A landscape with many valleys, sampled at points; each row gives a point and its height.
From any point a ball rolls to the lowest of the 2 points nearest to it. It stops when none of these is lower. Distance is the straight distance between rows; heights are no part of it.
Q41: [138  87 125 107 168  95  77 183  97 165 158 143 169 113 165 153 108 114
 167 150  87  88 158 175 114 163 126  95 205 158 174 148 166  95 144 104
  76 152  90 106  87 169 122 159  81 129 197 116 161 121 156  87 155 158
 131 144 110 154 103 150 125 123 171 114  47 148 101 192 157 136 177 130
  97 139 146 138 120 149]  (h 506)
Q923: [158 143  85 103 164 118 100 136 116 118 129 131 141 121 132 129 135 138
 119 111 137 140 143 140 137 122 118  92 161 153 116 151 159 139 119 138
  70 110 120 119 110 134 149 124 148  93 156 109 145 116 111 126 128 147
 123 136 135 132 137 155 110 153 139 118 111 120 126 127 128 116 181 125
 106 119 159 151 128 156]  (h 604)
Q540: [115 161 177 142  94 112 146 118 156 135 131 128  87 121 105 103 118 133
 133 113  84 149 125 160 138 106 183 139 125 115 121 123  78 158 118 153
 176 150 110 136 111 118 159 171 156 134 100 125  85 153 119 149 110  73
 182 118  88 107 138 155 117  89 108 160 149  91 122 170 102  65 125 105
 114 112 107 148 116 116]  (h 759)
Q350: [ 83 133 153 159 110 137 147 117 186 113 143  96 120 185 113  79 179 156
 130 141 180 131 163  92 136 156 141 135 111  96 104  59 105  71 183 135
 101 101 174 121 152 115 115 106 140 159 110 154  90 143 132 183 122  80
 134 150 126 177 118 181 122 105 146 142 192 143 137  98 160 121 122 145
 142 133  72  93 100  89]  (h 585)
Q412: [186 149 107 105 142 135 121 110 102 117 119 129 154  84 129 181  85 125
 121 113 107 135 134 162 133 145  91 167 150 163 124 176 133 181 106 107
 132 120 103 113 110 153 152 153 145 100 113  87 104  96 111  96 120 173
  96 108 132  83 152 105 162 114 133 112  97 165 137 131 128 113 141  94
 109  85 152 176 146 129]  (h 271)
Q965: [141 128 149 168 145 158 174  91 137 128 131  91 144 108 124 135  80 111
 100 127 115 145 132 132 102 126 127 173  94  80 100 108 142 132  91 148
 215 164 125 141 150 122 153 167 126 125  76 138  85 116 139  98 132 102
 152 107 133  78 117  92 128 109 110 124 141 131 152 149  92 146  56 133
 140 134 115 134 115  90]  (h 490)
Q963: [127 153 126 180 158 137 187 105 167  94 144  99 130  97 127 134 106 146
 110 144 130 172 134 128 130 144 110 156  86  99 111 109 129 127  90 161
 184 137 103 156 167  92 145 162 125 111  63 146 104  89 127 111 128  81
 155 150 132 119 127  94 107 145 111 133 163 111 137 145  67 129  78 117
 112 125 109 128 141 119]  (h 442)
Q141: [ 95 121 146 123 103 116  76 139 167 107 120 138 121 171 118 144 173 122
 119 137 114  93 131  88 135 196 158 123 127 161 185 125  46  85 178  97
  73 148 164 124 131 149  70  99 130 171 169 134 160 122 151 181  95 135
 116 114 120 175 166 114 138 104 163 152 135 190 135  77 182 109 130 105
 156 101 112 113 155  97]  (h 582)
Q514: [160 100 127 122 186 102  90 171 102 162 165 141 172  87 153 181  82  92
 130 142  63 114 162 179 114 168 121 123 169 170 160 146 149 136 134 107
 110 174  88 132  87 168 155 194 104 129 184 107 156 102 154  87 145 142
 171 144 110 131 125 121 125 111 170 103  40 154 113 193 131 136 148 106
 107 115 139 149 123 130]  (h 466)
Q23: [114 124 166 102  62 107  78 146 131 135 110 154 128 152 113 120 146 105
 144 116  70  89 123 136 129 125 204 125 167 150 178 136  78 125 146  96
 125 164 134 119  96 173 116 131 128 147 177 113 132 135 130 167  98 144
 123  90 105 131 165 126 158  64 137 162 109 165 132 118 165  81 132 102
 146 115 138 141 148  90]  (h 669)
Q416: [177 162 120 142 187 117 150 121 104 151 137 107 142  52 130 144  74 117
  91 118 108 185 188 164 144 168  98 153 122 159  61 148 131 174 122 121
 127  98  80 154  88 149 186 199 136 134 101  84  80  65 134 107 136 113
 154 145 143  88 153 122 132 111 184 100 106 128 147 164  94 123 146  80
 112  75 103 166 110 144]  (h 389)
Q454: [ 57 118 179 165 127 106 167 150 162 134 164 133 100 133 125  97 155 121
 149 159 109 143 146 124 148 154 153 118  88 111 138  75  77 114 129 136
 160 149 101 170 140 103 109 158  88 166 111 168 131 144 139 128 142  53
 202 174  99 167 118 145  78 151 125 138 162  91  91 182  84 142 108 125
 113 148  77  91 107 129]  (h 256)
Q28: [127  93 121 100 121 121  83 166  64 152 125 160 134 145 163 136 110  93
 164 151  96  87  70 156  88  57 151  79 177 102 204 145 188  99  93 159
 148 158 111  90 116 164 119 103  84  98 170 136 187 172 136  84 150 189
 111  99 119 122  70 115 118 136  93 116  69 109  95 144 126 163 136 162
 124 164 200 127 149 134]  (h 380)
Q191: [ 95  68 176 139  97 135 141 161  88 176 126 139 132 125 128 100 126 114
 145 131 176  88 146  77 121 180 109 139  97 141  77 151  77 132 171  63
 116 111 163 156  81 149 101 128  69 211 134 148 128 157 139 100 149 111
  88 128 168 128 121 135 159 143 163  90 122 161 123 113 138 213 124 112
 160 128  98 103  87 162]  (h 278)
Q175: [147 153 130  89  97 100  97 148 128 156 136 132 111 142 105  65 149 136
 117  79 128 125 154 127 143 113 170  84 171 157  90 151  94 157 171 116
  59  92 141 124  75 141 163 122 164 151 170 101 100 143 110 187 117 122
 138 123 119 151 151 176 123 110 148 131 146 103 129 132 165  78 200  99
 125 105 121 145 113 153]  (h 664)
Q884: [139 176 155 139 100 110 130 110 176 115 138 105 118 125 114 123 130 154
 144 121 101 150 137 175 148 136 162 160 142 140 135 117 107 142 137 151
 142 120 101 114 127 141 152 151 158 105  98 110  66 115 114 169 107 104
 161 121  86 115 158 170 145  72 134 163 142 138 137 155 142  39 145 107
 117 101 108 151 118  97]  (h 733)
Q54: [136 113 102  92  97 160 104  91 100 119  96 121 163 161 134 147 127 103
 129 126 117  74 101 119 101  99 127 167 148 119 157 125 198  70 132 106
 150 141 171  88 165 165 100  82 136  90 140 121 134 100 135 143 131 188
  69  82 148  80 105 107 177  87 133 143 113 183 165  68 173 151  91 171
 173 149 148 112 159  57]  (h 722)
Q520: [127 164 131 165 161 117 163 119 171  92 141 117 120  87 129 158 117 149
 114 147 112 181 148 130 149 195  98 167  73 147 116 127  91 138 111 134
 156 124  83 160 155 101 125 160 117 115  70 133 106  73 124 115 121  98
 157 154 125 127 157 101 108 134 130 131 155 133 130 146  86 114 107  96
 106 101 100 131 148 127]  (h 390)
Q694: [142 141 115 137 147 156 115  95 164 101 133  93 161 138 126 163 122 129
 107 137 129 114 153 122 114 181 109 165 128 135 123 105 154  88 142 113
 119 122 143 110 161 140 113 121 146 126 122 126  99  78 143 141 126 151
 114 117 128 120 137 131 162  86 155 144 145 192 146  94 167 118 110 143
 150 132 121 122 138  68]  (h 398)
Q291: [107 115 130  92  94 133  87 126 136 103  91 154 121 165 114 161 166 127
 122 125 135  84 114  73 136 176 127 141 134 171 158 167  74 116 167  71
  82 133 174 125 124 142  64  78 127 152 163 122 159 110 139 155 101 158
  69 101 141 151 165 103 175 129 150 140 124 200 148  53 183 139 127 112
 165 100 140 118 162 111]  (h 513)
Q194: [121  82 153 105  93 153 147 127  81 158 110 143 137 122 129 118 121 136
 159 120 197  92 130  85 127 149  86 163 114 146  62 165 104 149 163  70
 123  81 167 131  92 146 104 102  93 169 115 131 101 158 113 102 146 138
  50 116 175  95 126 150 183 144 154  90 120 156 124  98 147 203 129 120
 151 123 115 120  90 163]  (h 371)
Q696: [ 88 128 173 119  42 110 100 147 137 153 123 154  72 163  92  57 163 113
 144 109 101 113  99 116 121  86 229  87 139 108 162 122  64 156 138 141
 136 146 132 134 113 127 132 118 145 169 155 139 119 198 108 168 107  95
 154 111 108 149 140 157 122 101 101 176 159  95 100 131 136  65 146 114
 117 139 116 113 132 137]  (h 806)
Q878: [176 143 110 130 194 105 127 140  91 149 164 124 155  68 142 155  83 108
 106 133  86 169 158 183 127 150 107 121 149 154 111 145 159 164 100 140
 121 128  75 138  98 147 183 200 124 114 149 100 126  91 138  95 137 122
 171 151 125 108 131 130 109 132 167 110  79 121 120 187 100 112 161  99
  97 102 142 163 120 149]  (h 427)
Q592: [133 154 114  90 105 131 107  96 153  81  86 158  99 140 110 171 154 155
 116 111 147 122 117  93 166 169  91 159 130 174 134 190  50 177 168  78
  77 107 149 126 121 121  90  86 166 141 129 106 127  93 122 160  87 165
  79  99 124 136 190 101 166 140 132 131 142 176 133  58 164 108 145  94
 152  75 137 148 169 133]  (h 425)
Q847: [157 163  78 146 133 142 159 106 149  96 106 105 113 127 120  91 129 153
  96 106 167 172 107 140 138  36 148 103 126  78  97 109 178 134  91 186
 145 106 124 115 157  77 185 126 182  85  89 134 116 157 101 154 120 107
 160 132 143 124 118 135 111 145  60 144 169  71 148 128  95  82 137 165
 103 152 139 134 127 144]  (h 353)
Q282: [153 115  87 112 127 139 113 140  90 145  95 161 115 151 130  89 157 128
  96  81 190 138 104  59 111  39 122  59 123 104  97 152 165 155 133 130
  69 116 179 133 107  85 114  58 182 148 148 104 185 160 127 137 130 146
 117 134 186 150 116 132 100 164  96 104 135  81 130  56 128 163 151 152
 158 169 169 106 121 203]  (h 407)
Q626: [163 171  85 169 166 157 124  90 193  79 134  64 160 136 131 149 119 132
  83 144 118 149 133 151 107 127 136 145 131  96 149  81 203  90  91 181
 159 147 133 106 210 116 144 133 165  79  78 130  98  69 125 169 116 132
 140 132 127 116 123  97 148  71 121 174 165 157 171  99 144  70 103 170
 137 142 130 125 157  30]  (h 134)
Q896: [110 125 193 184 143 102 140 153 174 142 163 108 135 105 122 138 107 108
 126 136  72 131 166 157 130 182 146 169 102 138 143  91  64 117 147 120
 169 166  87 157 126 143 128 191 108 165 116 133 101  98 172 116 125  67
 206 149  79 129 144 133 116  67 159 140 118 159 116 191 101 104  86  91
 129 101  76 129 107  89]  (h 370)
Q952: [ 76 115 190 189 123 109 162 143 171 134 155 130 105 123 124 119 145 108
 123 144  98 128 160 117 143 181 148 149  78 130 143  87  35 119 148 113
 171 159 112 170 127 115 100 173  86 185 107 157 111 117 160 122 133  53
 196 153  93 143 141 124  88 119 145 130 149 138 115 168  85 148  82 103
 133 117  69 109 110 102]  (h 321)
Q689: [121  99 132 109 149  82 102 187 102 166 162 143 130 119 152 118 129 137
 189 159 101 125 146 180 139 133 137  87 189 156 150 119 152 120 139 137
  93 114  75 106  94 153 127 152  74 109 182 129 152 148 127  97 147 139
 138 167 104 158 103 183 114 144 155 119  80 107  80 212 135 108 202 138
  70 136 124 140  98 176]  (h 548)
Q697: [124 102 158 132  91 162 151 111  98 148 106 134 128 129 113 153 100  93
 116 119 111  98  89 111  92 109 132 181  95  91 137 149 110 138 111 108
 213 182 169 133 124 137 119 127 101 151 113 137 133 153 149  88 126 138
 106  70 137  71 119  65 148 113 108 112 121 147 153 108 112 187  35 134
 170 139 134 122 130  91]  (h 450)
Q673: [156 107  76  85 119 113  90 161  83 146 108 157 134 171 138  48 168 130
 100  84 179 124 125  83 112  31 152  23 161 107 115 142 200 113 144 140
  30  89 156 102 105 114 123  49 182 123 179  94 182 169 134 145 138 161
 113 144 157 171 113 170 100 134 112 126 136  87 132  63 156 140 190 162
 146 167 174 104 116 199]  (h 482)
Q530: [ 84 111 158 135  73 147 152 110 132 130 123 100 149 153 131  98 131 144
 196 147 144  96 124 145 115 106 138 170 149 109 133  81 159 101 129 137
 178 125 136  89 158 155 137 119 101 105  97 143  72 168 125 124 150 131
  97 110 107 102 110 167 167  94 129 145 142 147 129 142 165 128  96 164
 138 145  98 125  98  76]  (h 628)
Q972: [164 143  66  82 140 162  87  83 110 100  94 117 181 148 140 176 124  98
  92 123 120  84 126 112 114 131 109 149 156 140 142 143 203  84 135  90
 101 117 176  94 163 158 101  83 166  89 163  98 140  49 146 159 125 212
  74  85 157 100 132 107 196  76 162 137 110 197 188  36 176 131 125 154
 176 132 158 122 173  67]  (h 766)
Q267: [160 118 116 158 181 146 129 129 103 150 145 127 131 133 148 117 102  79
  72 123 122 146 104 136  83  48 151  84 117  70 134 100 190 109  63 196
 168 186 136 135 144 103 148 159 140 131 130 150 165 152 138 110 145 112
 189 118 145 123  86 106  77 147  87 114 111  68 119 146  82 150 104 163
 135 181 166 112 119 127]  (h 344)
Q239: [151 102 131  99 106 148 125 130  83 160 109 140 131 118 125 111 109 134
 141 104 159 105 127 117 130 115 117 156 137 136  84 162 134 150 141 102
 122 103 148 123  84 150 141 116 124 145 130 115 106 154 115 111 141 144
  89 111 160  96 124 150 157 136 130  98 110 136 133 120 128 165 133 128
 140 120 138 144  98 162]  (h 315)
Q846: [164 106  97 118 138 154 141 112  65 139 110 124 153 118 139 127 101 124
 118 120 175 121 110 116 108  79  92 132 134 104  84 152 191 138 116 134
 133 100 157 115 121 131 153 108 131 116 118 115 125 154 109  90 154 160
  87 103 185  75  91 119 151 153 111  86 112 124 139 101 115 189 118 155
 136 151 165 128 112 165]  (h 397)
Q532: [206 174 109 137 186 126 127 115 137 115 135 110 141  58 132 160  77 130
  85 114 107 178 147 165 131 171 100 169 126 150  89 172 144 194 106 120
 135 115  86 131 110 140 176 190 162 106  90  86  78  57 117 116 120 145
 120 123 139  90 162  85 149  93 155 127 118 148 159 131 117  89 149  84
 112  74 138 172 152 116]  (h 339)
Q569: [154 112 115 102 128 128 123 133  68 153 123 145 127 123 147 122  96 101
 141 129 114 113  65 161 104  26 136 107 156  92 164 144 172 134  81 171
 170 140 118  84 112 136 157 115 107  86 136 130 148 179 116  93 143 169
 116  87 130  96  78 116 122 143  82 102  88  89 103 148  99 156 129 152
 115 160 196 140 128 148]  (h 428)
Q135: [111  96 128 130 140 154 139 123  98 127 125 148 131 113 147 179 120 125
 143 149 149 103 102  84 116 151  73 150  90 135 133 150 123 137 114 102
 155 147 136 158 137 118  89 113  95 135 128 142 163 128 124  79 139 138
  98 125 153 112 116  86 132 177 110  95 105 134 117 117 101 206  81 128
 139 149 144 118 137 155]  (h 323)
Q321: [157 140  94  87 132 112  86 143 109 142 131 145 123 140 112  92 145 141
 109  83 151 137 150 116 143 109 129  77 165 158  87 174 124 155 161 109
  34  94 147 119  84 129 148 103 162 141 180  97 139 132 117 154 123 143
 120 133 140 156 143 160 111 150 141 122 126 107 128 108 149 114 205 116
 130 109 144 145 121 173]  (h 635)
Q68: [170 140  87 117 158 142  91 110 108 110 112 134 148 139 128 193 113 106
  75 121 103 119 117 105 105 142 123 125 131 136 152 168 151 132 113 110
 110 168 161 140 134 133 121 108 158 129 164 107 178  81 146 132 105 161
 114  99 152 119 145  74 143 123 133 119 103 171 156  70 135 142 114 118
 162 117 173 139 174 107]  (h 827)
Q730: [116 135 104 134 116 161 162  90 149  89 100 128 124 122 122 183 131 154
 156 146 159 129  90 114 137 131  77 181 108 121 142 140 139 136 102 126
 171 114 127 121 183  99 107 107 131  85  72 145 117 123 110 111 123 150
  84 118 133 106 140  78 157 151  87 138 143 146 131  98 126 144  89 144
 114 127 142 126 178 114]  (h 338)
Q166: [162 129 110  80 109 126 108 119  80 131 106 162 126  95 126 176 103 130
 137 109  97 108 102 158 130 105 103 162 161 168 138 202 113 189 110  96
 128 121 106 104  86 155 141 131 132  99 138  92 129 128 107  93 115 175
  89  85 126  83 147 103 156 141 113 104  83 147 118 134 131 133 143  97
 117  86 178 171 154 165]  (h 203)
Q668: [116 125  91 127 149 133 116 138 122 117 110 153 110 163 131 111 183 152
 105 114 181 154 103  78 135 104  94  68  99 107 126 133 142 133 116 146
  73 113 155 154 144  81  94  71 153 121 153 137 204 152 126 128 131 128
 121 166 165 175 116 130  85 199  94 119 139  74 111  79 111 156 141 153
 128 171 154 104 126 189]  (h 327)
Q571: [115 127 141 131 128 112 118 147 148 147 136 131 102 170 102  71 173 130
  80  86 167 140 154  49 141 152 136  71 109 124 102 127  53 111 197 119
  38 107 187 153  96 110 108  91 155 196 169 128 153 142 137 177 109  96
 136 139 142 206 151 144  94 145 153 124 170 114 133  77 155 129 163 102
 157 121  98 105 115 161]  (h 691)
Q180: [134 131  98 101 148  92  87 159 111 144 144 144 121 132 137 115 134 143
 157 131 107 142 129 171 139 103 142  65 184 157 151 140 151 142 118 151
  81 116  92 107  97 142 140 134 118  96 183 113 150 153 117 119 139 139
 139 146 104 149 122 171 101 155 136 130  99  93  98 176 125  92 202 133
  82 140 151 151 124 167]  (h 576)
Q800: [136 147 166 110  82 102  88 147 147 140 137 129 122 144 113 111 129 124
 144 110  67 113 138 172 139 127 194 130 171 152 157 126  91 135 151 123
 121 150 116 112  96 161 143 143 143 128 156  99  92 134 136 167 107 131
 157 106  86 123 163 161 154  53 144 167 116 145 128 149 168  42 157 102
 126 108 123 149 130  97]  (h 700)
Q404: [139 122 112  97 140 103  74 163 118 148 137 144 116 166 117  82 175 137
  97  81 159 143 151  63 145 132 129  45 130 153  99 146  82 123 187 112
   5  96 170 132  92 127 108  83 171 171 203 110 179 137 142 169 118 136
 121 142 147 214 151 144  93 165 159 122 142 115 134  78 168 120 201 108
 147 115 123 119 129 179]  (h 671)
Q283: [135 165 121 141 121 128 174 108 151 119 115 119  90 114 106  68 126 147
 101 101 156 181 130 130 157  68 155 103 113  94  64 116 126 149 116 163
 142  93 129 153 126  77 169 134 176 124  96 132 111 145 108 165 108  73
 178 139 134 125 119 152  93 147  87 143 175  51 147 144  76  85 150 125
 110 133  96 131 112 169]  (h 414)
Q735: [144 105  61  86 131 121  86 146  75 129 105 150 150 161 165 123 132 109
 147 134 119  83  88 134 105  39 134  75 188 124 189 144 220  88 108 149
  93 112 126  67 142 160 110  63 111  66 163 115 180 146 129 104 139 197
  88 106 136 124  81 135 136 129 105 127  83 121 127  96 142 150 155 182
 123 172 196 129 141 126]  (h 443)
Q996: [154 155 104 148 103 171 181  77 157  86  84  93 123 111 104 131  92 142
 109 120 150 150  85 148 130  58 126 176 122  62 116 122 160 146  89 160
 219 129 134 106 181  96 173 125 183  74  35 136  82 138 110 139 114 130
 107  98 138  70 129  62 157 122  55 147 169 118 173  98 109  97  80 149
 116 130 145 132 156  85]  (h 583)
Q64: [130 157 112 153 189 116 108 136 161 105 150 139 116 121 130 169 134 115
  65 125  91 168 143  91 127 181 121 112  90 138 166 132  81 140 105 138
 113 182 117 182 139  93 106 141 142 144 146 140 180  85 152 132 107  93
 177 150 117 160 146  74  70 164 122 132 128 112 121 124  92 126 113  98
 124 126 143 129 166 134]  (h 237)
Q436: [119 105 165 157 157 124 173 150 135 148 167  99 169  91 151 140  79 128
 172 166 103 124 160 182 123 148 103 155 128 135 121  82 161 104 127 138
 175 138  64 120 150 148 146 187  76 116 104 131  95 113 137  82 166 107
 160 165 106 115  97 155 124 110 164 115  93 143 104 227 126 149  94 143
 119 132  80 134  92 107]  (h 661)
Q265: [168 180 108 169 193 127 122 113 208  69 148  75 145 105 137 162 119 142
  71 146  94 169 144 154 110 181 125 152 119 115 158 104 161 118  98 168
 157 142 102 135 185 112 144 155 150  94  70 124  97  43 128 154 111 126
 152 143 118 146 144  90 128  68 139 167 156 156 156 113 129  65 109 133
 114 115 133 138 173  54]  (h 232)
Q42: [152 143 116 168 125 170 189  76 156  99 112  76 147 109 116 117  95 143
 125 123 159 143 124 143 115 104 109 175 114  80  85 101 179 124  99 155
 205 120 141  99 179 109 176 138 157  87  50 135  57 115 134 121 133 118
 111 109 139  76 124  95 161 109 101 136 168 131 173 110 121 121  72 154
 134 140 111 130 126  74]  (h 539)
Q196: [ 85 115 157 147 114 107 132 143 164 132 169  93 137 178 121  67 169 161
 172 148 158 119 177 143 138 140 153 112 145 116 115  49 137  64 176 147
  88  87 138 119 139 142 127 135 116 148 138 143 102 144 132 169 145  95
 134 175  94 177 107 222 127 110 166 145 167 125 116 152 174  98 161 154
 119 131  76 106  77 105]  (h 517)
Q349: [149 166  96  93  98 155 125  79 165  67  77 136 112 122 117 180 137 156
 123 111 155 123 115 112 160 162  85 189 136 154 117 170  89 176 152  84
 112  85 140 112 142 124 104  89 179 108  83 104  93  81 108 152  85 175
  62  88 135 105 185  97 194 121 121 140 155 182 156  47 162  88 129 114
 145  85 136 153 176 116]  (h 343)
Q244: [ 86 147 186 128  53 113 145 127 138 154 119 147  59 121  96  81 139 121
 148 104 106 134 109 137 143  92 195 121 116 117 124 137  48 183 126 135
 174 137 123 150 104 112 146 148 136 150 101 141  90 189  91 147 119  81
 163 117  98 116 141 150 118 115  89 156 166  69 113 165  97  85 133 103
 112 121  92 130 116 144]  (h 779)
Q367: [113  97 146 113 132 126 113 162  87 148 133 171 120 111 147 158 132 120
 156 137 128 105 106 113 122 145 103 120 118 153 152 168 108 149 118  99
 128 159 123 150 100 135  98 131  89 145 154 142 181 154 130  82 141 143
 113 134 145 130 113 103 115 178 124  90  93 116 102 148 108 184 128 112
 117 135 152 126 129 175]  (h 243)
Q156: [163 111 153 141 116 158 169 101 102 157 129 111 143 118 110 112  74  86
  88 108 106 127 104 151  86  66 154 161 105  57 110 117 144 133  91 150
 227 186 149 124 120 132 163 158 126 143  98 137  95 157 145  90 135 111
 147  70 137  57 103  74 132  99  98 112 121 113 150 143  94 170  51 129
 165 152 135 124 107 101]  (h 495)
Q541: [157 156  81 171 166 152 131  99 183  87 141  75 154 147 126 121 126 130
  84 140 127 160 122 157 112  82 147 110 137  82 146  74 219  89  71 201
 149 147 121 110 206 101 163 131 165  77 100 130 128 114 132 161 117 110
 167 136 120 137 108 122 110  96  98 173 156 122 155 127 132  73 112 180
 119 166 140 124 144  72]  (h 219)
Q457: [ 59 122 154 138 106 127 175 125 150 103 137 129 115 120 129 141 152 173
 203 169 150 134 116 139 146 151  96 156 101 140 138 106 112 128 120 125
 158 109 101 130 164 104 115 129  83 102  89 165 111 146 101 104 143 108
 118 165  98 141 133 150 121 159 111 132 147 116  95 165 115 140 113 134
 102 123  89 113 125 138]  (h 512)
Q352: [ 90 112 161 119  88  92  54 173 143 135 124 157 114 157 110 138 168  93
 114 120  69  92 122 111 124 176 201 102 146 162 200 137  51 110 155 101
  88 174 137 136 106 159  90 125 121 169 202 132 176 133 154 168  88 134
 135 107 101 174 173 108 135  94 148 157 112 177 125 109 173  99 142  95
 136 104 127 121 156 105]  (h 630)
Q365: [ 96 110 170 169 131 125 164 134 171 125 162  90 157 118 150 140 113 146
 183 170 127 120 165 177 133 181 109 175 122 148 128  71 139  90 155 130
 150 113  90 118 173 136 120 156  95 126  95 139  76 104 141 118 151 105
 143 165  87 133 119 173 137  98 168 137 124 169 112 186 148 126 101 137
 121 119  73 119  96  83]  (h 623)
Q469: [122  94 130 147 131 175 167  99 102 121 104 135 141 119 132 194 104 106
 117 132 138 100  91  85  88 141  73 176  69 103 137 152 130 129 110 105
 201 171 158 151 162 113  92 107  99 128 105 154 147 118 139  82 141 140
  84  95 151  84 111  34 138 150 100 102 126 151 144  89  94 214  34 137
 161 144 134 111 154 106]  (h 396)
Q959: [100 101 143 111  68 161 115 110 122 134 105 111 170 160 128 105 132 120
 168 143 131  67 128 128  96 105 163 169 152 119 151  90 175  74 150 105
 159 137 163  74 156 171 123  93 118 117 120 140  97 131 137 147 144 160
  82  87 132  93 114 148 190  68 149 158 124 184 147 106 187 135  88 171
 171 147 114 117 124  46]  (h 677)
Q516: [115  89 127 106 139 124  96 170  65 148 127 170 116 121 168 170 116 107
 163 155 115  96  71 126 102 105 113  90 138 134 190 162 145 128  97 131
 140 162 101 121 110 145  96 108  77 123 163 146 206 161 136  62 156 174
 110 129 133 135  85  91  98 178  96  85  70 100  87 158 109 195 123 139
 114 162 185 125 146 178]  (h 317)
Q273: [ 58 127 132 141 110 143 187 109 146  82 114 145 106 117 134 179 160 166
 189 166 154 130  83 112 151 134  74 159  82 123 156 120 117 136  92 127
 174 123 106 136 184  75 106 110  97  85  69 169 130 152  96  99 129 120
 111 153 109 136 129 102 113 183  78 144 154 108 105 138 100 153  93 132
  92 138 115 116 155 136]  (h 441)
Q799: [181 125  96 126 155 147 137 117  78 143 124 133 133 117 139 122  95 100
  96 114 139 138  94 136 100  50 121 104 130  88 113 137 182 139  84 159
 146 150 140 119 117 118 161 132 135 116 137 122 146 163 118 105 141 134
 137 106 162  94  88 107 116 148  90  97 105  87 129 134  92 163 117 150
 130 159 180 133 121 155]  (h 392)
Q163: [146 149  87 138 118 142 140  94 160  91 109 104 128 153 124 112 136 137
 114 128 135 146  92 157 123  37 158 111 142  78 152  90 197 108  76 195
 163 137 119  87 176 101 171 110 169  72 102 133 128 161 110 152 123 124
 145 114 121 117 109 129 122 113  65 169 153 106 138 130 118  67 119 177
 111 160 157 127 142  96]  (h 288)
Q249: [100  86 139 117 127 117 108 173  80 165 127 163 116 127 142 121 141 125
 147 133 156 109 133  93 126 169  98 104 113 163 113 162  92 143 151  84
  82 125 140 151  78 136  96 111  89 177 171 140 176 152 125  99 144 140
  94 147 157 153 123 132 127 182 143  86 104 128 102 123 132 188 159 122
 130 129 135 111 107 189]  (h 148)
Q75: [102 128 167 128  95  98 151 145 137 160 151 108 115 150 110  51 139 156
 162 129 156 130 173 143 151 131 157  90 147 123  73  79 118 103 174 137
  92  61 123 133  94 134 149 142 115 159 149 139 100 161 117 169 137  95
 129 170 109 163 110 223 113 132 168 130 162  91 115 164 145 100 186 134
 113 125  77 123  69 149]  (h 457)
Q522: [100 140 124 111  82 156 146  83 156  85  89 113 116 143 114 146 146 173
 160 123 171 121 118 118 158 129  99 186 122 130 115 126 114 134 150 118
 133  85 155 107 153 122 116  89 149 111  82 135  79 127 105 148 111 144
  81 116 130 109 152 134 179 125 115 151 164 154 132  82 154 105 121 131
 131 113 116 134 146 110]  (h 204)
Q431: [ 92 124 149 136 125 106 145 143 124 148 154 142  90 133 127  91 150 135
 139 137 135 153 137 118 147 133 150  90  95 114 122 106 102 131 117 144
 128 128 121 164 118  99 111 139 110 158 136 153 146 162 125 124 139  87
 170 165 121 154 118 160  81 177 120 125 149  66  96 166  94 143 141 126
 106 151 111  98 103 172]  (h 167)
Q73: [ 71 114 163 153 103 139 171 116 152 118 142  98 133 127 135 128 132 167
 211 169 151 114 133 149 138 150 106 181 116 141 119  88 130 111 140 124
 170  95 110 109 161 130 114 132  87 108  77 154  69 141 117 114 148 113
 107 147  90 116 128 168 156 105 133 139 152 151 114 163 148 134  97 141
 112 124  73 123 103  95]  (h 574)
Q368: [144 133 116 152 180 127 123 133 133 126 156 137 132 118 148 157 117 104
  89 145 102 154 124 132 113 131 129  99 102 111 156 118 150 114  80 164
 149 180 105 157 143 105 127 147 124 126 146 142 174 113 134 107 133 110
 177 143 124 137 109 104  76 163 109 121 107  94 108 157  84 141 105 131
 120 151 157 121 132 146]  (h 293)
Q232: [173 137  82 111 177 146  75 107 111 122 123 116 177 136 135 195 113  77
  68 123  84  98 141 120 106 173 126 135 149 153 148 159 176  93 143  86
  86 164 165 133 128 162 117 124 159 130 181 103 157  44 158 146 118 180
 114  94 154 122 151  82 150  85 184 125  89 201 182  64 161 140 127 117
 180 107 152 126 171  67]  (h 804)
Q305: [101 128 110 112 149 115 119 150 126 132 127 166  88 141 138 126 167 140
 141 132 143 159 101 108 146 116 119  65 103 128 146 126 117 152  99 150
  97 126 118 152 134  90 107 105 119 114 152 151 199 163 117 114 132 119
 142 176 136 171 118 129  66 212  94 117 127  54  93 138  97 143 151 134
 108 155 145 112 125 204]  (h 257)
Q597: [124 119 147 145 154 111 169 139 126 155 161 106 137 122 129  86 127 139
 135 143 157 149 187 142 148 167 111 124 116 139  59  84 132 102 165 133
  99  78 121 151 111 137 136 163 102 161 132 140 112 122 136 132 151  94
 149 176 132 149 103 195 107 148 179 100 136 113 124 169 119 148 145 131
 115 121  81 125  71 152]  (h 381)
Q771: [111 127 130 127 175  93 171 152 106 157 163 135 117  84 132 109 120 129
 149 161 131 167 183 145 176 173  93 114 113 160  71 102 117 119 141 118
 116  83  88 169  97 122 131 175  75 150 129 125 146 121 135 112 149 103
 158 186 126 152 114 166  83 177 167  89 110  83  97 207  94 155 167 116
 105 111  89 124  76 189]  (h 307)
Q549: [143 166 122 164 180 121 134 115 201  88 160  87 149 109 141 155 122 148
 104 146 121 159 154 150 128 209 102 163 111 134 138  93 137 110 136 143
 129 112 105 135 177 121 133 149 142 119  89 126  89  57 131 147 122 127
 152 156 112 145 146 127 129  94 167 144 158 167 139 125 140  83 122 113
 122 106 112 132 146  82]  (h 309)
Q112: [ 78 130 152 122 121  93 153 154 105 165 137 161  86 103 120  92 153 138
 157 142 137 155 153 114 178 155 122 105  92 154  86 130  68 151 139 111
 114  94 104 174  82 107 105 146  79 164 134 144 150 153 121 126 135  92
 150 167 124 153 128 159  84 192 142 108 135  52  98 180  89 152 165 110
 103 122  85 112  89 205]  (h 220)
Q51: [ 88 135 156 137  95 114 140 124 174 118 128 124  89 175 103  68 184 153
 121 117 185 133 151  74 165 161 138 117 107 133 104 104  39 113 204 118
  70  88 178 134 115 111 101  98 140 183 118 140 111 141 119 190 107  84
 124 143 117 186 144 168 117 130 139 152 201 131 131  81 165 102 142 107
 142 119  74 111 122 127]  (h 644)
Q574: [145 116 125  69  75 114  83 141  69 145  87 192 109 126 118 144 128 109
 132  94  96  91  89 112 122 100 146 120 147 159 151 218  85 186 128  81
 109 149 136 135  80 146 109 100 129 140 167  99 166 147 125 115 109 179
  83  83 140 114 152  83 156 148 110 111  84 133 124  91 133 152 133 103
 146 100 187 143 162 159]  (h 93)

For each start below, name the point where the ball stops.
Q696 -> Q522
Q923 -> Q574
Q878 -> Q574
Q697 -> Q249
Q42 -> Q626
Q54 -> Q522
Q569 -> Q249
Q735 -> Q249
Q244 -> Q522

Call two points neighbours if one is among the 2 nearest of the other. Go from one point of each pair to the other, from neighbour to neighbour, staying as low as possible. Name the highest point that can't be avoided.
Q239 and Q64 -> Q846
Q249 and Q239 -> Q194
Q574 and Q249 -> Q367
Q64 and Q626 -> Q520
Q431 and Q522 -> Q365
